Points, in no order, along strands that fork and pass close to each other.
In the rows, zero is written as 128.
Two points are linked if the straight distance between their rows is under 99.5. Some points are linked to none.
k728: [103 123 113 103 134 147 153 157 149 105 106 143  96 170 107 105  95  72
 129 142 141 153]
k337: [119 144 130  97 169 133 132  93 120 124 173  72 169 105 126 143 123 147
 122 138 107 100]
k310: [113 167 152 119 135 120 143 111 113 114 109 134 141 133  65 154 112 117
 182 107  91 201]
k886: [145 147  97 159  84 119 132 121 155 133 156 159  94 111 160  91 141 193
 128 183 140 109]
k392: [132 177 102  74 161 127 112 136 145 122 176 135 124  77 134 131 108 111
 148  62  92 167]
k200: [123 119 175  82 136 115 119  82 110  67 126 109 177 138 146 164 150 128
 119 120 106 136]
k222: [ 89 118 127 130 144 148 168  86  92 117  97  93 147 127  95 186 115 107
 137 141 124 132]
k853: [150 138 112 110 165 142  91 201 146 161 196 108 117 105 112  56 149 140
 102  97 112 111]
k51: [136 116 178 173 108 167 133 175 115 153 106 147 113  84 130 110 182 144
 129 142 106 143]
k690: [ 70 131 110 148 142 180 168 155 106  97 133  83 114  74 129 190 159 135
 143 116 109 139]
k472: [112 144  90  70 138 153 135 140 139  98 145 136 109  89 145 136 132  86
 131  74 109 175]
k444: [109 103 148 100 131 113 134 114 125  61  91 119 145 186 120 149 126 101
 113 125 152 116]
k607: [115  66 156 145 132 109 111 131 111  80  79  95 168 155 164 185 164 106
  92  76 130  97]
k261: [141 149  96 137 110 139 139 171 164 136 189 129  87 114 151  71 145 175
 110 182 136 116]
k286: [150  94 200 166  99 113 127 104 103 137  72 131 166 107 166 189 178 120
 119  87  95 147]
k442: [ 98 122 151 112 140 114 154 109 119  88  97 118 130 199  78 138 107  93
 143 155 162 133]
k36: [119 118 114 114  93 140 132 135 158  75 116 156 102 143 189 115 112 123
  98 179 158 110]
k258: [117 118 194 130 109 149 137 116  85  88  80 131 141 113 207 188 142 112
 115 143 110 157]
k625: [153 128 118 156 131  93  85 132  88 224 151 136 124 161  81  54 146 180
 117 147 151  84]
k407: [137 108  72 143 122 165 124 181 159 171 130 143  96  78 132  79 139 120
  99 111 136 114]
k862: [157 138 106 107 164 115  76 159 159 136 187 113 137 116 124  80 126 142
 104  90 123  92]
k889: [112 160 135  94 177 125 127 118 118 105 188  77 148  98 107 151 134 148
 148 101 102 135]
k131: [106 142 103 131 160 106 144 140 127  97 124 123 105 199  58 138  61 117
 194 136 163 150]
k743: [168 187 135 131 129  83  91 119 131 164 178 158 126 138  89 103  66 169
 179 155 110 163]
k806: [122 117 168 140  96 153 135 141 128  97 104 150 101 142 207 140 117 129
  96 199 148 106]
k50: [109 100 114 128 154 107 129 118 136  82 111  94 150 164 104 157 134 123
 128  87 137 105]
k850: [116 110  98 157 130 178 141 181 146 138 119 121 109  73 143 137 157 127
 117 109 128 113]
k825: [139 139 209 130  96 134 140 147 129  83 105 154 120 122 118 136 180 136
 150 133  87 189]
k720: [128 148 173 107  98 123 151 121 124  75  91 156 125 136  98 143 142 106
 170 119 107 213]
k658: [124 104 134 128 142 157 139 100 106 161 105  93 175  69 156 181 145 103
  96  87  97 115]
k766: [173 137  97 121 138  71  49 137 118 189 178 165  98 187 108  48  93 164
 130 143 147 109]
k765: [147 171 148  76 134 119 112 108 142  93 161 136 140  91 136 133 135 121
 149  93  86 177]
k823: [135 135 209 169  89 150 151 162 110 127  95 158 120  87 138 152 180 149
 154 157  94 174]
k657: [149 158  95  98 159 134  95 160 156 148 192 141 104 144 115  73  72 122
 132 144 122 141]
k846: [147 132 108 134 144 145  95 193 146 177 166 137  97 137  94  44 146 137
 114 112 125 127]
k15: [ 96 114  87 192  82 122 180 147 145  86  78 135  92 152 142 176 132 145
 149 146 165 133]
k778: [131 114 206  84 101 163 141 127  91 118  72 155 137 129 158 137 133  55
 104 144 117 184]
k294: [130 113 145 128 150 106 127 100 123 145 142 121 140 197  85  94 106 126
 124 163 175  72]
k76: [135 102  84 153 107 108 131 101 159 128 109 124 139 132 158 151 113 133
 105 124 152  76]
k285: [145 140 120 141  71 121 125 125 137 162 133 178  81 133 161  69 151 167
 120 195 147 126]
k264: [115 118  80 170 117 117 166 100 124 196  97 143 114 159 101 123  87 126
 151 159 196  84]
k430: [147 148 141 137 123 113 107 146 142 135 120 160 121 134  76 110 132 134
 158  93 105 166]
k168: [127 119 188  83 116 137 134  99 115 110  88 141 151 151 125 124 125  77
 110 139 121 154]
k81: [153 122 151 165  81 168 134 176 126 175 122 173  85  64 169  91 173 151
 119 149 112 145]
k226: [125 147 100 141 125 130 139 163 179  85 187 106 108 106 143 109 157 186
 124 141 133  97]
k993: [ 91 122 107 109 169 122 162 111 125  76 121  95 124 193  77 137  77  95
 160 139 167 114]
k464: [128 114 129 160 133 105 115 124  89 230 124 145 122 182  65  74 138 149
 131 155 185  82]
k483: [142 158 131 113 135 106 131  72 146 130 178  93 174  86 155 145 122 165
 125 155 110 112]
k349: [100 108 185 108 146 133 130 106  95  63 124  88 155 140 124 175 180 126
 122  98 102 139]
k830: [159 133 134 155  60 152 125 150 139 153 120 195  83  93 197  92 149 153
 109 187 135 137]
k88: [115  81 144 100 137 132 122  87  97 134  68 105 174 139 150 161 123  76
  90  95 136 114]
k745: [126 127 110  93 143 164 137 148 156 140 134 140 102 139 131  88 105  68
 109 145 126 154]
k299: [114 146 104 109 165 106 130 109 142  88 163  85 148 107 133 179 145 142
 145  72 103 130]
k926: [116 111 120 157 132 119 148 112 103 217 100 157 123 174  69  96  99 117
 146 157 189  95]
k325: [ 91 124 116 152 146 179 162 162 125 134 120 101 118  89  99 147 147 126
 136 129 115 132]
k53: [130 125 133 156 102  88 143  91 131 145  89 158 133 178  96 131 112 135
 148 132 165 119]
k953: [108  94  89 120 136 144 129 139 135  88 108 109 133 120 142 153 133  99
 106  84 138 113]
k359: [138  98 150 130 111 135 133  91  97 127  74 116 176  91 187 197 149  83
 104  80 100 152]
k589: [146  94  71 158  92 112 112 109 144 177  94 160 118 127 172 110 122 116
  87 118 163  71]
k753: [109 116 170 126 110 164 136 152 114  65  94 138 110 120 205 160 125 118
 113 167 122 135]
k56: [128 132  70 179 137 115 156 108 128 183 141 116 130 132  98 120  87 158
 159 174 176  82]
k894: [176 181 134 124 127  86  98  87 136 181 177 139 162 108 119 103  80 171
 151 157 113 131]
k243: [155 156  77 153 133  75 125 100 168 121 159 120 142 122 130 166 111 164
 165  78 111 132]
k824: [107 115  99 149  96 134 156 131 162  83 107 134 102 153 166 150 116 131
 128 166 162 113]
k422: [132 121 204 125  76 137 140 129  93  99  59 172 139 121 182 164 132  90
 126 145 116 183]
k998: [113  62 162 125 110 105 111 129 106 103  54 111 165 166 161 162 139  71
  84  89 157 104]
k692: [130 143 132 100 132 125 133 109 133  77 142 120 143  94 152 174 167 131
 139  83  85 167]
k819: [110 121 188 135 146 155 139 127  89 103 132  84 152  85 128 186 189 143
 127 113  86 132]
k305: [159 141  84 133 135  79  59 155  88 215 178 143 113 165 103  41 126 187
 122 142 137  98]
k595: [135 109  98 143 111 145 117 141 148 177 122 146 116  93 157  92 135 121
  90 131 147  84]
k372: [138 157 112  92 159 149 120 169 163 129 170 135  93 132 110  82 103  92
 134 112 113 162]
k706: [139  83 120 160 118  79 127 110 148  85 102 101 161 163 140 181 161 142
 109  72 134 103]
k839: [117 112 129 113 174 158 123 129 109 167 123  90 165  80 105 143 138 100
 112  83 105 114]
k181: [163 178  97 154 115  70  93 129 126 168 170 172  95 168  81  94  72 181
 184 155 135 151]
k376: [128 126 126 152 159 119 150 102 119 163 139  98 141 157  86 110  99 148
 144 185 169  71]
k718: [127 106  99 127 129 123 121 114 157  96 139 102 143 131 178 138 135 140
  94 135 145  67]
k6: [161 157 142 119 129  99 122  61 138 159 144 117 169 101 129 140 101 144
 142 147 104 133]
k715: [163 156 128  80 174 108  65 174 149 131 218 120 124 145 114  73  86 137
 121 110 113 121]
k277: [119 106 136 106 150 153 125 100 105 164 100 106 164 121 117 134 104  73
  94 117 123 101]
k391: [137 115  97 148 120 114 118 135 176 100 166 114 118 106 167 127 168 181
 110 109 132  83]
k20: [128 142 161  72 146 117 121  67 111 106 114 126 165 146 114 139 104  98
 123 127 114 150]
k341: [ 68 119 105 133 125 156 182  99  87  72 100  91 127 126 146 204 116 115
 141 141 131 148]
k687: [ 75 128 170 131 151 188 152 172  91  94 150  81 113  78 138 171 187 147
 127 131  95 135]
k159: [ 94 147 148 114 150 153 159 108 101 113 126  99 134 135  74 161 118 117
 155 137 111 163]
k19: [140 108  87 149 112 148 103 185 144 187 118 169  88 116 102  59 157 125
 117  89 131 127]
k458: [164 152 115 132 121  79  85 103 130 166 152 177 110 176  97  73  90 158
 137 146 148 120]
k64: [124 114  83 104 112 145 132 145 151  84 110 145 117  92 175 145 132  92
 115  80 124 149]
k864: [156 154 185 114 137 124 119 137 132 160 163 140 124 147  83  70 124 127
 140 158 103 159]
k582: [123 153  45 171 127 123 136 136 151 174 126 150 102 121  93 112  70 133
 169 119 149 124]

A fork is a point with three links, a tip a point with one. Leave the first point through the second and follow the links. Name the first fork or tip that comes.
k458; k181 => k50
k953; k64 => k294
k422; k778 => k407
k407; k850 => k15
k51; k823 => k341
k19; k846 => k728

Follow the links from the first point to the second, and from the first to the third. Name the last point that the two ways share.
k862; k261; k819 => k407
k998; k131; k743 => k50
k720; k745; k168 => k407
k458; k993; k998 => k50

Name the points in between on the shortest way along the links from the first point to the second, in order.
k658; k766 => k839 > k277 > k88 > k998 > k607 > k706 > k50 > k953 > k64 > k472 > k392 > k765 > k692 > k299 > k889 > k337 > k483 > k6 > k894 > k743 > k181 > k458
k687; k372 => k690 > k325 > k850 > k407 > k19 > k846 > k853 > k862 > k715 > k657
k20; k850 => k200 > k349 > k819 > k687 > k690 > k325
k222; k687 => k159 > k310 > k720 > k825 > k823 > k51 > k81 > k830 > k285 > k886 > k261 > k226 > k391 > k718 > k76 > k589 > k595 > k407 > k850 > k325 > k690
